Points on a hilly landscape, in no order, each with its height.
A ball rolls from a point to the lowest of its 2 nearest points, and stops where none of them is lower. Distance is the straight distance between rows; heights are no part of it.
Los: [152 106 169  58  98 144 137 140 162 109 139  95 167 118 138 116 169 164
 105 143 103 125 124 161 152 137 118 135 188 152 110 147 125 118 125 116
  50 178 127 146  97 162 137 128 139 106  86 129 178 106 161 183 166  86
 160  94 165  81 130 129 126]  h=4.19
Zafu: [123 150  90  92 171 122 143 104  92 103 145 147 169 143 158 127 126 165
 126 111 116 122 136 132 144 120 151 144 142 113  75 112 140 132 100 139
 142 112 147 139  83 110 128 117 128 127 128 157 100 132 130 146  89 125
 139 135 122 110 137 168 137]  h=4.63
Zaz: [146  93 155 116 136 125  86 110 112 165 119 159 124 125 125 116  99 122
 105 153 132 156 226 155 151 132 111 114 104  99 139 185  72 172 130 163
 101 135 113  83 138 120  53 112 127 151 143 146 116  76 133  79 162 155
 106  98 127 134 111  87 136]  h=5.29
tarol: [131 113 131 111 132 107 154 127 147  82 135 101 146 127 128 125 135 188
 147 104 136  97  76 139 127 130 137 145 123  66 145 127 153  93 127 123
 142 123 145 138 138  98 188 136 162 124 131 105 127 171 155 149  82  62
 134 163 149  98 129 148  95]  h=4.43
tora: [132  99 180 119  82 167  94 176 199 148 119 129 121 102 113 144 165 128
 120 142 147 119 119 121 154 127 123 100 145 175 113 117 127 132 149 120
  85 176  90 132 114 169 135  89 130 117 103 155 190 121 119 145 185 155
 174 111 155 103 104 113 134]  h=4.40
mirav: [ 76 112 110 141 109 137 180 138  76 139  74 190  95 121 138 145 139  71
 121 102 100 204 130 109 124 102 174 153 174 185 119 128 110 112  87 109
 132 132 131 145 129 118 170 126 126 126  98 168 113 130  83 144 142 105
  99 133 123 146  93 190 158]  h=5.14
zub: [178 115 142  98 126  74 126  68  95 121  49 149 111  71 136 124  91 113
 115 154 139 128 158 161 154 180 142 153  96 134 133 188 108 127  86 158
 116 111 174  83  91 107  90 117 135 166 139  89 103  83  76 101 135 163
 104 159 176  79 154 131 121]  h=5.63
Puti: [142 167 103 119 178  98 120 124  61  88 184 125 151 130 158 132 112 174
 132  53 166 114 143 143  43 109 134 111  69 137 131 128 149 140 125 109
 125  67 122 172  99 118 122 138 138 111 138 124  65 131 160 107  57  99
 125 148  78 145 138 167 106]  h=7.00
belut: [ 82 118  24 197 154 151 153 137  79 142 177 145 104 152 109 127 150  52
 123 160 100 169 114 114 115 106 135 145 149 166 124 141  87 136 125  88
 186 103 165 130 185 108 155 111 131 125 148 114 101 155 106 141 155 103
 119 119  70 195 119 143 148]  h=5.28
vol: [129 113 158  72 128  97 124 131 100 129 135  86 167 139 169 122 152 198
 123 120 132  95 120 157  83 147 150 168 131 145 136 138 178 129 121 136
  92 127 133 154 120 111 103 172 146 141 123 111 127 122 124 118 104  95
 133  89 107 126 129 122 111]  h=6.48
rog: [ 81 194  68 205 150 153 153 166  86 107 161 154  90 147  94 128 150  58
 106 103 135 155 122 121  51 104 105  78 117 166 168  91 115 136 227  98
 173  80  75 174 170 165 161 127 101  84 160 158 120 115 127 166 130 170
 100 136  95 228 107 128 154]  h=7.23
bab: [125 191 105 102 190 142 142 111 151 120 147 151 191 141 139 107 140 188
 103 111 126 130 172 127 137 103  88  68 111 114 102 128 125 124 112 124
 124  99 108 130 118 146 108  95  78 118 161 154 102 105 167 119  93 129
 110 124 128 142 124  93 134]  h=6.97
dor: [113 105 154 150 118  92 130  87 165 135 106 122 120 162  87 118 113 101
 197 124  92 147 107 116 127 132 138 152 131  30 169  78 169 183  86 140
 154  87 153 142 156 102 156 156 148  88 151 140 138 134 121 139  94 156
 133 140 125 166 142  79 138]  h=4.01
niri: [ 60  58 125  77 124 165 109 134 159 189 191 132 175 163 106 143 151 140
  89 111 123 122  82  97 178  84 124 158 152 125  58 115 126 172  69 125
 115 108 120 133 159  91 140 104  94  98 127 185 172 123 100 170 146 153
 113 104  84 156 132 108 164]  h=6.57
Sinet: [170 143 142 120 130 133 136 100 117 108  74 172 150 116 153 131 126  96
 125 123 105 160 151 138 179 153 158 146 164 134 101 136 128 150  85 160
 114 141 140 117  71 135  75 127 102 136 122 138 126  98 106 136 133 162
 161 139 163  94 142 163 148]  h=4.25
Sefe: [114 154 170 167 133  97 126 129 139  93  81 130  74  96 101 100  82 131
 154 104 145 193 173 163  77 124 115  59  84  74 189 123 122 161 177 121
 121  87 113 172 126 177 172 141 189  97 118 111 122 142 187 112 131 115
 143 150 141 132  87 111 119]  h=3.37
fitek: [142 109 143  86 145  97 123  67  92 148  85 166 160 109 136 108 100 128
 123 151 137 151 210 171 148 142 140 127  96 113 132 189  87 158  96 173
 110 102 141 100  91  98  65  94 132 155 150 151  85  65  99  96 128 171
 101 133 151 103 113  97 127]  h=5.45
Govif: [102 138 115  86 135 140 138 107 150 135 134 113 175 139 191 137 170 135
 109 122 122  73  59  90 161 112 119 169 170 189  43  79 160 100 117 135
 124 136 128 137  78 161 135 107 100 124 105 135 165 134  76 158 108 139
 151 147 127  96 137 191 149]  h=2.11
Mekep: [160 196  86 114 188 122 173  61 143  99 124 138 196 149 118  93 140 138
 136 129 114 157 179 116 144 101  81  75 117  52 109 155 113 133  95 125
 158  83 147 115 121 134 113  75 114 103 160 123  88 102 176 149  58 121
 100 148 149 137 134  88 118]  h=7.07
fenem: [132  86 156 119 113 111 131 109 168 130 140 110 138 125 106 140 127 158
 142 148 154  73  73 111 156 133 139 176 126  65 149 135 157  90 133 128
 129 144 117 107 143  89 168 101 148 140 119 106 148 166  95 144 107 113
 132 162 152 100 127 113 110]  h=4.26
vup: [190 157 106 114 136 157 118 138 142 133 170 100 196 163 154 116 133 130
  89 178 112  95 166 141 147 150  89 135 168 165 102 172  99 112 118 140
 128 167 158  96 114 164  51  93  76 168 132 103 109 112 175 120 153 106
  95  98 136 102 173 119 122]  h=6.05
rivo: [ 82 106  17 175 143 179 150 161  92 142 202 147  76 139 103 121 131  86
 113 153 110 169 135 122 132  90 110 114 138 151 125 174  56 104 166 100
 205 144 146 128 182 104 177  78 126 100 133 142 119 170 151 165 167  98
  96 125  96 144  98 134 137]  h=5.40
Vas: [ 89 100  91  73 150 139 147 100  84 165 165 171 161 150 156 148 123 127
  95 131 115 145 131 123 163 106 166 183 158 134  57 134 125 128  97 139
 152 109 133 128 103  77 104 108 103 134 107 180 110 124  86 149 122 133
 113 120 108 112 117 168 150]  h=4.78
kime: [114 154  86 148 156  97 116 128  63 101 217 137 113 158 125 142  90 107
 137  42 155 125 135 128  35  91 142 127  68 118 133  72 157 166 149  93
 148  53 113 159 122 131 134 163 132  95 139 161  80 123 133 142  48 139
 126 157  65 192 156 161 129]  h=7.09
Duna: [126  75 176 105 124 137  93 144 169 159 177 116 109 116  97 150 130 198
 124 124 180  78 135 139 118 116 111 104  65  78 161 134 142 122 203 129
 111 125  59 102 155  93 133 126 148 131 126 117 160 145 124 106 109 150
 140 114 126 137  81  63  98]  h=0.65
Nuge: [106 134 128 129 109 140 147 143 106 133  78 173 122 117 161 159 138 103
 102 109 122 148 120 109 138 124 169 159 171 186 108 112 134 104 126 124
 114 149  96 126 117 135 119 143 102 164 106 157 125 125  69 124 144 126
 126 122 131 126 109 178 150]  h=5.03
Nek: [101 125  89 143 154 124 155 118 136 151 146 159 141 142 117 127 131 134
 133 123 132 136 131 112 138 109 135 144 124  91 129 136 129 118  96 113
 153 124 126 119 173 103 146 103 113 136 153 144 115 143 110 128 113 110
 109 126 105 168 116 111 130]  h=5.84
poki: [186 116 108  99 145  95 142  78  91 116 127 109 152 123 127  82 131 109
 140 177 102 159 170 159 141 149  87 114 111 108 113 207  81 133  51 144
 145 139 195  95 137 112  88 111 140 111 134 105 105  77 176 126 142 113
  79  99 131 121 168  83 121]  h=5.51
Lusal: [115 185 143 160 152 132 150  89 188 140 101 151 129 134 114  89 152 124
 176 103 116 148 149 120 105 105  84  69  93  59 157 102 151 132 110 121
 162  72 115 138 171 149 166 116 125  81 168 138 145 107 138 138  89 143
 137 158 156 178  98  73 111]  h=3.76
pimo: [ 99  86 139 110  98 121 127 122 106 148 114 179  90 112  94 165  90 103
 120 113 142 161 153 142 152 120 179 171 127  87 149 114 141 143 156 148
 137 127  91 129 123  68 132 161 147 140  95 173 117 132  69 137 107 181
 143 123 131 134 105 121 146]  h=2.73
Gilit: [123 128  58 173 125 175 153 181 106 132 176 130 103 149 110 128 101 112
 113 170 117 119 133 130 120 125 125 134 169 147 126 192  58  79 148  97
 182 183 155 114 171 122 154  76 105 137 121  97 120 177 177 150 187  59
  87 133 136 108 133 128 123]  h=5.55
zogun: [ 79 121 159  74 138 126 139 149  78 136 129 123 154 143 152 134 136 196
 101  86 123 133 116 145  98 123 150 146 157 166 110 121 156 146 120 118
  75 115  84 157 119 134 124 191 118 134  87 167 133 112 118 132 141 111
 109  89  99 156 117 129 156]  h=6.59
nor: [111 135  89 146 139 113 156 125  59 139 109 173 107 115 138 118 116  85
 139 132 126 186 175 130 112 109 153 137 142 149 130 165  96 122  81 118
 142 137 157 136 124 118 141 112 143 138 102 141  94 115 112 126 139  98
 107 122 107 146 123 167 138]  h=5.24
biba: [163 115 183 171  72 145  89 159 202 147  98 111 106 110  98 160 140  91
 140 171 172  98  86  88 144 142 121 127 134 154 150 108 139 113 168 134
 115 182  90 110 142 160  93  82 122 135 128 117 188 148  88 115 175 168
 159 128 149 114 124 107 126]  h=4.61
pano: [109 141 108 148 115 112 116 133 128  98  63 141  76 105 127  99 113  79
 202 104 107 175 106 109 155 134 156  99 121 124 150  96 114 161  99 156
 144 111 185 137  92 147 178 163 159 110 135 156 110 149 137 126  80 144
 163 179 169 117 166 179 130]  h=3.98
dume: [110 104 177  66 130 134 107 129 177 141 120 127 166 117 152 132 148 190
  75 130 174  83 140 157 142 121 122 130 104 157 118 118 145 116 175 124
  72 139  64 134  93 136 123 112 121 166 111 160 139 122  87 112 120 126
 152 127 143  94  82 139 128]  h=2.98
puza: [156 140 127 137 129 141  94 118 121 152 183 112  88 113 120 115 119 142
 120 165 161  44 130 102 153 116  89 134  73 108 115 157 143  85 182 123
 159 147 128  58 134  94 145  75 131 160 139  88 147 167 139 112 130 152
 121 126 141 107 125  97 114]  h=1.93
Nime: [129 186  76 135 187 131 179  97 113  96 131 157 186 147 121  91 129 112
 130 135 120 187 174 128 120  93 103  91 161  71 118 149  85 115  76 116
 153 102 152 162 123 157 140  70 119  98 116 141  99 109 186 165 104  90
  91 146 125 147 148 129 139]  h=7.14
vakag: [100 130  27 159 156 130 145 114  44 165 179 156 141 161 130 144 128  51
 104 156 117 166 148 115 138 106 158 171 144 167  87 148 101 141 103 123
 183  88 164 113 149  95  90 126 126 158 130 116  78 124  93 119 131 125
 113 110  62 179 142 171 133]  h=5.13
tafo: [127 159  64 156 154 142 162 144 100 131 145 153 143 144 124 133  99 131
 115 152 153 128 164 117 112 116 127 132 145 100 133 183  79  89 119 105
 158 141 132 111 163 120 124  74 105 153 133 110  91 155 158 116 133  70
  72 137 125 139 130 117 116]  h=5.71
sedat: [134 109 189  84 114 116 166 127 178  77  68 105 170 109 106 124 155 165
 118 108 101 177 122 175 140 160 131 107 165 113 157 147 131 135 118 112
  34 145 116 147 113 158 150 164 153 117 105 120 142  91 168 165 155  83
 153 108 173  98 105  90 113]  h=4.05
ketob: [ 96 182 120  88 190 144 134 146 113 142 148 128 210 146 164 111 115 200
  70 104 134 125 128 134 132  99  93  86 141 175  83 128 114 152 114 133
  89 112  85 152 127 164 101 131  52 146 128 169  91  86 155 111 142 120
  88 108 109 130 131 115 177]  h=6.82
dizi: [175 136 122 134 122 118 169 140 138 124  94  99 140 116 147 111 141 127
 125 155 133 124 126 143  97 169 114 133 140 136 147 182 116  88  79 113
 110 167 161 119 177 140 113 125 125 149 156  58 113 125 162  95 144  66
  87 104 137 127 136  99  94]  h=6.17
savun: [ 73 123  96  93 176 147 141 122 124 161 215 130 184 168 126 134 132 174
 103 107 108 107  83 115 152  89 116 135 140 119  58  89 147 161  97 122
 137  93 110 134 146 121 137 130  71  96 138 169 150 120 135 161 137 151
 122 105  83 156 141 111 170]  h=6.65
demap: [148 157 131 149 147 113  80  90 109 140 128 133  68  82 114 112 116 130
 148 151 125  97 143 102 130 134  94 100  48 102 112 143 131 118 138 133
 164 118 155  70 126 101 145 118 152 121 158  81 130 142 148  87 118 183
 138 130 151 123 140  82 104]  h=1.88
rofir: [142 156 144 161 118 160 160 164 174 100 122 130 107 131 118 135  93 160
  96 144 154  85 117 139 123 124 137 126 128 109 155 128  92  67 208  95
 130 170  88 118 133 150 156  89 123 169 127  99 139 194 160 125 142  63
 127 156 171  88 101 143 120]  h=2.06
miv: [106 138 168 178  61 108  95 174 148  88  58  65  58 148 115 101 127  91
 234 121 101 165  81  99 105 148 131  77 122 140 205  67 153 133 120 144
 133 113 161 158 125 148 161 212 161 100 157 142 110 150 152  84 117 132
 124 154 113 115 158 151 112]  h=3.64
tida: [156 118  74 143 144 168 124 120 187 158 157 116 166 145 134 122 162 106
 100 158 118  92 124  99 169 135 100 132 156 208  92 180 115  94  67 115
 142 156 174  97 151 145 110  50  68 171 149 109 124 128  97 133 134 104
  88 137 123 113 171 147 127]  h=3.42
zot: [ 84 218 101 202 162 173 144 137 121 137 113 151  99 171  97 112 170  36
 150 131 112 154 122  87  81 113 101  73 128 152 163  76 138 146 170  93
 192  88 104 158 161 172 149 127  89  99 183 154 127  92 106 143 128 178
 116 137 122 239 120 119 155]  h=7.30
Vafiv: [184 157 127 139 119 140 137 114 119  94 126 124  88 115 103 112  92  94
 128 165 101 102 106 128 176 157 129 159 148 108 106 148  83  97 135 135
 161 176 175  86  96 128 138  91 126 133 120  92 146 169 154 147 164 122
 131 155 190  70 178 160 141]  h=1.70
faf: [169 117 171 133 107 110 108 127 134 126 132  69 146 154 163 145 117 148
 141 145 121  84 103 117  95 166 144 164 148  71 152  95 190 151 156 155
 105 131 137 132 134 126  51 200 145 136 148  67 143 133 143  89 116 151
 146  94  99 130 156  94 117]  h=4.49
zado: [173 144 137 156 116  91 158 106 142  97  47  97  84  73 139 105 121  97
 138 143 115 138 107 119 100 171 111  99  88 124 150 162 111  84  78 120
 131 142 191 117 169 133 147 157 168 124 155  29 105 129 155  81 136  95
  91 135 156 125 145 100  89]  h=5.99
rigid: [138  98 151 112 125  96  78  96  81 145 116 137  99  92 129 119  75 140
 119 150 133 130 194 162 111 143 137 135  82 102 139 157 126 174 156 153
 106 125 141  94 117  98  82 159 177 149 128 102 122 101 120  69 140 166
 126  95 129 120 122  76 124]  h=5.12
vagu: [107  77 167 131 114  93 118 114 169 130 128 102 141 153  81 156 118 166
 183 125 120 100  72 104 121 131 149 158 134  38 177  81 175 133 117 133
 130 112 118 136 160  73 153 171 155 104 129 128 147 155  97 133  90 133
 131 151 112 131 125  82 101]  h=4.12
Dasa: [118 122  89 131 112 124 139 146  72 129 165 162  93 128 120 179  84 131
  88 104 157 140 138 138 122 114 171 172 125  92 136  91 144 133 212 141
 155 115  78 131 136  80  96 165 138 155 114 168 109 161 106 135  98 174
 132 107  90 147 121 142 141]  h=2.46
togi: [147 154 131 119 118 163 163 137 201 113 148 111 163 136 144 115 139 164
  86 132 142  67 131 144 158 111  95 121 129 146 123 141 117  49 158 106
 119 171 115 118  97 153 171  73 103 155 120 113 140 170 156 155 114  73
 122 151 180  70 114 151 119]  h=1.77
fisin: [131 136  95 145 128 121 119 154  83 107 162 153  89 117 137 172 113 151
  93  88 186 102 119 132  86 113 147 134  69 150 146  68 149 108 216 120
 153 106  66 128 133  93 118 159 141 165 131 150  89 158  93 111  67 155
 136 132  90 150 105 167 113]  h=1.98
kas: [145  89 168 101  78 159  98 161 224 157 127 121 157 105 146 127 164 129
  81 128 147 102 140 129 176 119  95 111 164 210 102 157 111 112 108 119
  57 181 120 131 112 186 123  67  97 127 105 154 176 102 114 161 174 118
 121 126 167  94 141 145 144]  h=4.18
zapa: [200 192 104 134 143 144 137 114 119 114 152  69 160 145 145 107 132 112
 110 169 128  58 140 123 138 152  85 152 129 152  97 157 121  92 141 134
 150 163 175  80 100 141  82  92 116 180 144  49 114 141 157 100 113 110
 116 121 146  98 164 139 111]  h=5.77
gir: [ 82 143 120 187 102 100  99 134 145  97  50 105  36  99 113  85 116  74
 218 116 117 166  80  99 119 132 125  63  71 142 186 106 121 113 102 135
 172 107 190 156 133 139 204 179 179  95 159 125 123 147 144 100 106 118
 138 182 146 121 156 147 104]  h=3.82
tob: [176 103 182 127  90  89  79 119 129 103  86  60  99 115 167 124  82 131
 121 155 119 107 118 132  93 174 130 149 124  84 166 102 166 167 168 152
  84 124 164 118 120 138  67 222 189 139 131  50 131 126 131  57 111 143
 141 108 139  79 158  96 113]  h=4.72
dipu: [114 180 140 172 148 141 143 122 164 130  93 161  96 112 119  82 121 130
 148 111 137 189 199 152 101 101  87  43  94  94 158 151 109 117 153 122
 141  98  97 146 161 180 151 102 141 107 139 125 135 116 166 123 143 121
 127 145 143 161  71  86 119]  h=3.56
fomes: [119 100  67 111 124 147 133 130  47 170 193 148 127 143 164 149 131  85
  98 160 111 143 138 123 149 114 152 183 165 184  67 160 105 114 126 140
 173 136 158 109 124  93  88 116 117 159  95 131 109 128 101 138 150 119
 114 104  93 117 128 190 127]  h=4.95
seboz: [105 187  85 137 184 146 147 136  99 115 185 138 177 163 139 148 122 155
 110 100 109 114 101 101 126 116 120 112 153 133  77  68 147 144 138 120
 140 100 102 141 129 155 117 148  59 105 143 136 116 117 148 127 133 150
 145 132  97 169 149 128 174]  h=6.75
vufu: [ 99  62 189 108  85 138  99 116 143 140  89 153 108 100  80 166 110 112
 157 114 131 142 133 144 158 144 172 157 139 104 153 101 144 179 134 152
 105 124  99 130  82  90 147 161 155 113  83 161 141 100  69 151 130 197
 186 146 158 105 111 100 131]  h=2.89
bap: [ 86  34 136  71  88 143 111 136 139 188 160 146 124 123 110 146 164 107
 110 118 145 125 105 116 166 111 160 177 151 154  91 147 129 137  88 132
 113 139 119 124 148  76 139 107 139 118  91 176 172 117  48 163 142 151
 125 115 105 136 107 138 128]  h=6.51
gam: [152 161  97 132 150 102 135 114  52 118 118 136 134 110 148  96 109 102
 144 160 126 173 202 153  99 123 115 107 125 132 131 182  81 135  75 131
 139 139 175 131 111 131 100 117 164 128 102 109  85 100 177 107 141  99
 102 108 110 138 153 125 122]  h=5.36
viteg: [162  79 122  93  96 139 115 134 199 172 158  97 171 137 146 117 155 129
  85 147 146  85 128 128 169 139  97 154 164 174 108 206 111  97  77 127
  98 169 159 121 139 145 114  49  84 145 125 139 149 113 108 163 149  84
  79 127 143  98 169 150 129]  h=3.86
zum: [ 85 155 114 128 175 127 171 113  78 121 126 184 156 147 119 101 109  97
 125 110 117 200 166 127  93  73 138 132 172  71 126 110 109 139  92 117
 127  87 131 193 118 140 167 101 125  95  87 167 107 113 149 176 119 112
  91 143 117 174 130 171 180]  h=7.19
togek: [ 91 132 115 116 164  88 152  90 127 151 133 126 170 166 135 115 126 143
 140 107 129 120 120 125  92 113 142 151  93  98 141 105 171 155  67 112
 138  64 143 144 161  92 128 151 136 131 173 144 111 122 100 111  81 113
  94 119  75 197 117 101 118]  h=5.95
Zemi: [128 109 139 152 115 126 110 161 133 135 175 128  86 124  88 174 138 167
 126  98 168 106 103 136  86 113 112 113  69 125 176  79 143 105 217 119
 145 125  44 127 177  91 130 169 140 130 131 159 142 160 110 114 102 154
 134 109  93 163  87  97  99]  h=1.32
mos: [134  89 130 118 116 144 102 146 151 182 183 114 101 132 100 139 111 165
 112 145 166  75 144 108 145 119 114 133  93  62 142 180 119  99 185 132
 129 152  94  67 193  90 120  88 119 158 151 109 131 158 133 112 126 130
  92 110 128 137 115  66 113]  h=1.31
fera: [123 104 147  90 115 118 137 123 149  93 117 112 156 123 122 117 181 153
 167  95  77 149  97 142 143 137 128 111 160 115 100  92 160 165  84 139
 106 134 149 153  95 129 181 149 146  64 110 158 165 117 158 187 127 145
 185 119 144 110 129 127 140]  h=4.41
bop: [179 134 126 144 124  68 141  82 109 102  28 129  84  77 131 113  85  79
 137 141 120 149 128 121 131 181 139 138 103 104 143 158 111 121  63 141
 127 114 199  97 132 125 118 147 146 140 148  63  87 115 114  84 117 129
  90 158 164 117 184 132 122]  h=5.81
nub: [101 131 115  92 152  94 150  98 119  94  96 144 171 127 140  94 153 150
 155  83  96 162 143 150 138 118 132 112 127 115 106 106 143 160  59 130
 122  99 163 160  83 124 173 150 144  96 123 167 109 108 134 166  81 130
 151 143 139 135 122 152 132]  h=4.50
gek: [122 131 105 147 131 109  92 109  97 161 148 128  79 111 125 109 137 116
 172 131 119 124 147 125 109 117 114 109  53 142 126 122 153 157  97 131
 175 128 168 107 137  94 142 152 167 123 150 115 135 119 121 106 112 176
 158 103  95 162 128 103 113]  h=2.32
mim: [144 174 128 174 101 133 116 158  90  83  96 117  47 104 115 132  55  83
 141 165 112 142 113 124 126 162 169 134 147 120 148 137  90 132 186 126
 153 173 149 138 118 148 125 129 150 131 129  87 117 191 166 106 188  99
 135 129 153 105 158 153 140]  h=0.87
nivud: [ 77 105 135  87 114 137 115 111 118 152 125 135 152 143 172 159 162 123
 135 100 110 104  54  91 146 112 150 169 166 170  58  57 175 146  93 129
 138 106 127 141  92 115 140 161 122 114  94 167 174 124  66 164 115 170
 153 131 100 117 119 177 145]  h=1.65
zov: [148 103 178  99 114 115 142 148 142 148 101  69 154 134 162 122 154 167
 114 156 144 100 109 144  84 179 128 168 155 136 166 170 149  95 114 116
  63 153 123 145 170 145  89 170 135 155 133  72 134 122 143 100 130  59
 104  78 133 136 127  97  95]  h=6.34
fafam: [121 129 216 175 116 121 132 155 189  87  59  93 118 126 112 146 156 173
 153 104 121 150  87 133  95 137 126  68 116 138 200  92 152  99 157 107
  85 123  79 169 138 156 156 183 163 118 128 120 161 139 169  96 151  82
 142 134 137 112  79 120  91]  h=3.66
Vuni: [152 103 190 135  90 100  84 119 176 126 107  70 148 138 122 149 144 144
 180 146 137  70  66  87 115 140 120 144 128  81 164  70 185 124 133 159
 115 134 135 131 131 102 105 179 160 105 135  99 165 139 107 112 101 166
 155 143 115 115 144 110  99]  h=4.27
tuget: [137 119 150 119 106 104 129 105 138  95  37 146 119  85 140 121 144 106
 168 102 108 151 118 142 172 154 155 120 124 144 129 116 129 149  76 161
 113 132 159 118  77 142 152 155 145 130 126 140 114 108 108 148 101 158
 179 163 183  90 142 167 118]  h=4.11
zit: [112 132 183 169 112 107 105 157 152  83  82 119  74 126  99 125 104 137
 185  82 126 173 137 148  91 133 131  63 100 113 187  65 142 177 181 123
 123  92  86 172 101 163 168 177 170 100 127 163 124 146 158 107 114 133
 162 149 136 124 102 135 128]  h=3.21
dozud: [127 200  92 148 189 128 131 146  84  99 170 144 156 139 145 150 123 158
 101  82 155 111 132 117  76 114 124  98  98 155 109  83 135 138 164 102
 129  83  83 142 121 153  97 144  87 130 153 127  88 117 143  96 100 133
 138 138  84 179 127 140 132]  h=6.87
kolev: [186  69 129 116 109 151 108 130 136 177 156 147 124 134 127 127 148  85
 105 155 124 151 156 108 186 145 123 143 156 150 108 197 104 155  51 163
 125 143 155 101 133 112  60  78  62 122 132 140 154  79 106 135 183 144
 111 126 117 115 175 137 152]  h=6.36
Vofo: [139  88 186 112 111  88  88 133 108 128 109  90  93  98 139 121 107 169
 127 139 135 123 153 163  84 158 137 131  95 127 178 129 157 164 155 135
  78 129 139 128 127 119 107 199 197 143 110  73 132 118 122  69 118 121
 142  94 126 106 116  86  98]  h=4.94
Rusib: [178 112 134 131 126 149 118 149 141 146 123 139 141 138 146 121 142 104
 103 149 106 157 176 137 162 153 105 124 166 165 132 193  81 129  72 140
  98 169 141 104 148 156  63  99  67 145 137 133 117  85 152 108 189 106
  91 100 130 129 159 125 145]  h=6.25
vafov: [130 124  85 124 117 155 119 129 154 168 185  89 170 146 175 130 176 104
 105 160 135  60 109  94 155 118 106 173 152 220  65 133 149  96 124 125
 138 156 154 108 104 157 113  74  97 145 117 109 150 134  84 139 134 135
 144 122 110 119 149 163 131]  h=2.77
bevib: [157 123 147 147  95 140 132 140 151 136  98 143 101 108 137 147 120 100
 120 150 142 114 115 120 146 141 153 160 147 158 139 141 126  90 144 129
 118 183 108 101 134 144 104 108 115 174 119 112 150 141  83 114 168 125
 142 126 148 108 127 150 135]  h=4.84
pupe: [111 124 118 153 112 136  94 124 141 190 118 144 117 131 114 138 180  85
 175 117 126 117 116 105 122 117 119 120  75 171 115  88 157 164  64 117
 163 119 135 115 137  99 141 145 132 116 144 165 162 105  81 128 116 193
 159 108  93 181 108 106 112]  h=2.62
Bar: [137 133  68 105 144 133 125 125  47 143 218 106 154 169 174 149 118 145
 112 160 131  76 137 138 126 121 142 192 149 151  67 142 143 107 172 141
 172 123 150 109  93 108  90 119 127 163 109 112 108 137 137 139 128 119
 134 105  93 104 152 179 127]  h=5.16
Dek: [162 167  76 151 133 134 121 145  93 133 200  79 156 164 169 140 137 123
 118 163 130  52 123 120 116 144 125 179 143 160  96 124 153  98 194 137
 160 143 146 107 114 150  90 137 101 171 130  51 118 145 142 105 130 124
 162 117 101 140 158 161 122]  h=5.43
vova: [129 125 199 170  85 111  81 174 158  89  89  66  81 140 113 144 141 155
 198 108 120 117  74 111  91 127 128  88 115 157 205  56 162 107 168 135
 110 127 117 160 125 132 147 217 162 112 125 126 142 155 141  98 124 113
 151 145 112  99 122 166  90]  h=3.44
Vivid: [135  96 159  93  99 138 138 127 170 104 133 127 130 103  95 129 149 140
 152 134 104 130 104 143 179 144 140 127 163 108 112 128 124 132 121 134
 105 164 133 136 100 132 181  98 143  83 100 136 165 132 147 197 161 140
 182 141 181  73 125 123 130]  h=4.32
rasi: [ 71 133 133  70 156 148 138 177  67 158 148 108 171 153 169 124 127 201
  71  95 129 147 116 144 123 112 109 117 171 197  80 153  91 143 119 118
  66 129  78 150 140 166 123 167  76 144  88 173 110  91 151 131 171  91
  75  92 103 136 116 141 175]  h=6.69
guf: [170 135 161 123 102 115 117 123 126  89 122 100  74 102  95 125  84 116
 148 167  94 131 107 146 147 173 141 153 152  82 141 145 115 132 149 139
 123 174 161 122 124 132 134 133 155 108 124  83 145 155 170 135 181 117
 147 122 177  89 168 108 134]  h=1.33
putu: [144 176 126 195 121 148 129 166 135  87  91 133  61 114 111 142  74 116
 115 155 145 115 108 118 107 142 148 101 109 123 168 108  93 112 236 105
 152 168  99 126 141 153 130 108 140 160 146  92 130 199 155  95 164  94
 136 144 143 107 100 147 116]  h=1.48
leme: [148  67 159 115  95 132 117 125 146 170 113 154 126 116 112 141 150  90
 136 129 142 137 124 115 164 149 155 163 147 140 122 161 144 154  58 151
 112 137 133 112 137 100  94 107 100 117 123 141 170  94  68 134 161 170
 137 123 123 137 139 112 145]  h=6.44
rinil: [111 123 141  91 141 161 130 161 185 123 169 120 162 122 156 127 156 212
  86 105 148  90 119 147 132 103  96  93 121 162 107 119 135  75 160 106
  98 154  77 151 116 158 159 111  96 130 112 146 156 143 149 146 134  97
 137 129 147  99 101 133 130]  h=2.42
Deza: [123 153 120 137 160 116 154  65 154 123 124 163 137 141  94  92 116 126
 179 127 104 155 144 126 148 105 116 121 122  13 131 106 138 171 104 141
 171  75 150 123 139 121 163  99 128  81 164 144 120 126 143 163  76 159
 146 165 156 156 135  97 139]  h=3.90
mev: [108 158  80 194 134 111 139 163  60 103 186 137 100 145 101 161 118  89
 111  66 143 142 114 129  36 107 131 122 102 157 166  70 130 139 207  94
 148  82  77 164 163 144 140 174 118 101 139 154  99 137 131 142 103 153
 107 135  64 219 127 133 135]  h=7.16
Nafa: [112  68 159  75  89 158  94 131 158 168 122 158 125 105 118 162 138 127
  75 133 190 105 148 146 170 121 148 151 115 145 113 118 128 135 182 140
  92 150  59 114 101 104 111 114 140 155  93 182 150 110  56 138 124 198
 163 120 140 106  81 133 137]  h=3.06
ramel: [128 137 182 127 129 127 158 141 207  88  55 119 169 103 128 122 163 179
 103  92 127 166 132 163 130 138  99  54 107 129 157 132 136 108 130 113
  74 120  95 149 136 177 149 148 140 127 130 117 154 108 186 122 146  73
 140 126 154 102  59  93  99]  h=3.87
mopo: [ 97  99 202 130 121 124 116 135 173 117  81 143 118 113  78 148 120 149
 156 108 117 167 147 157 126 147 138 101 126  98 173  89 141 180 158 130
  86 114  76 145 106 134 170 161 159 115  99 160 138 109 126 129 141 148
 179 128 151 124  81  89 125]  h=3.05
Rim: [161 149 114 151 116 168 125 126 128 109 126 133  82 123 130 138 111  65
 163 149  85 134  80  93 185 151 163 149 170 135  90 113 110 135 138 160
 171 169 163 124  84 143 134 100 114 113 134 120 152 179 133 156 150 152
 167 158 174  80 157 193 147]  h=2.04

For each start below, name the point where the ball stops.
zum: nivud
Vas: vova
Vofo: Duna
zov: Duna
fenem: Duna
poki: nivud
mopo: Duna
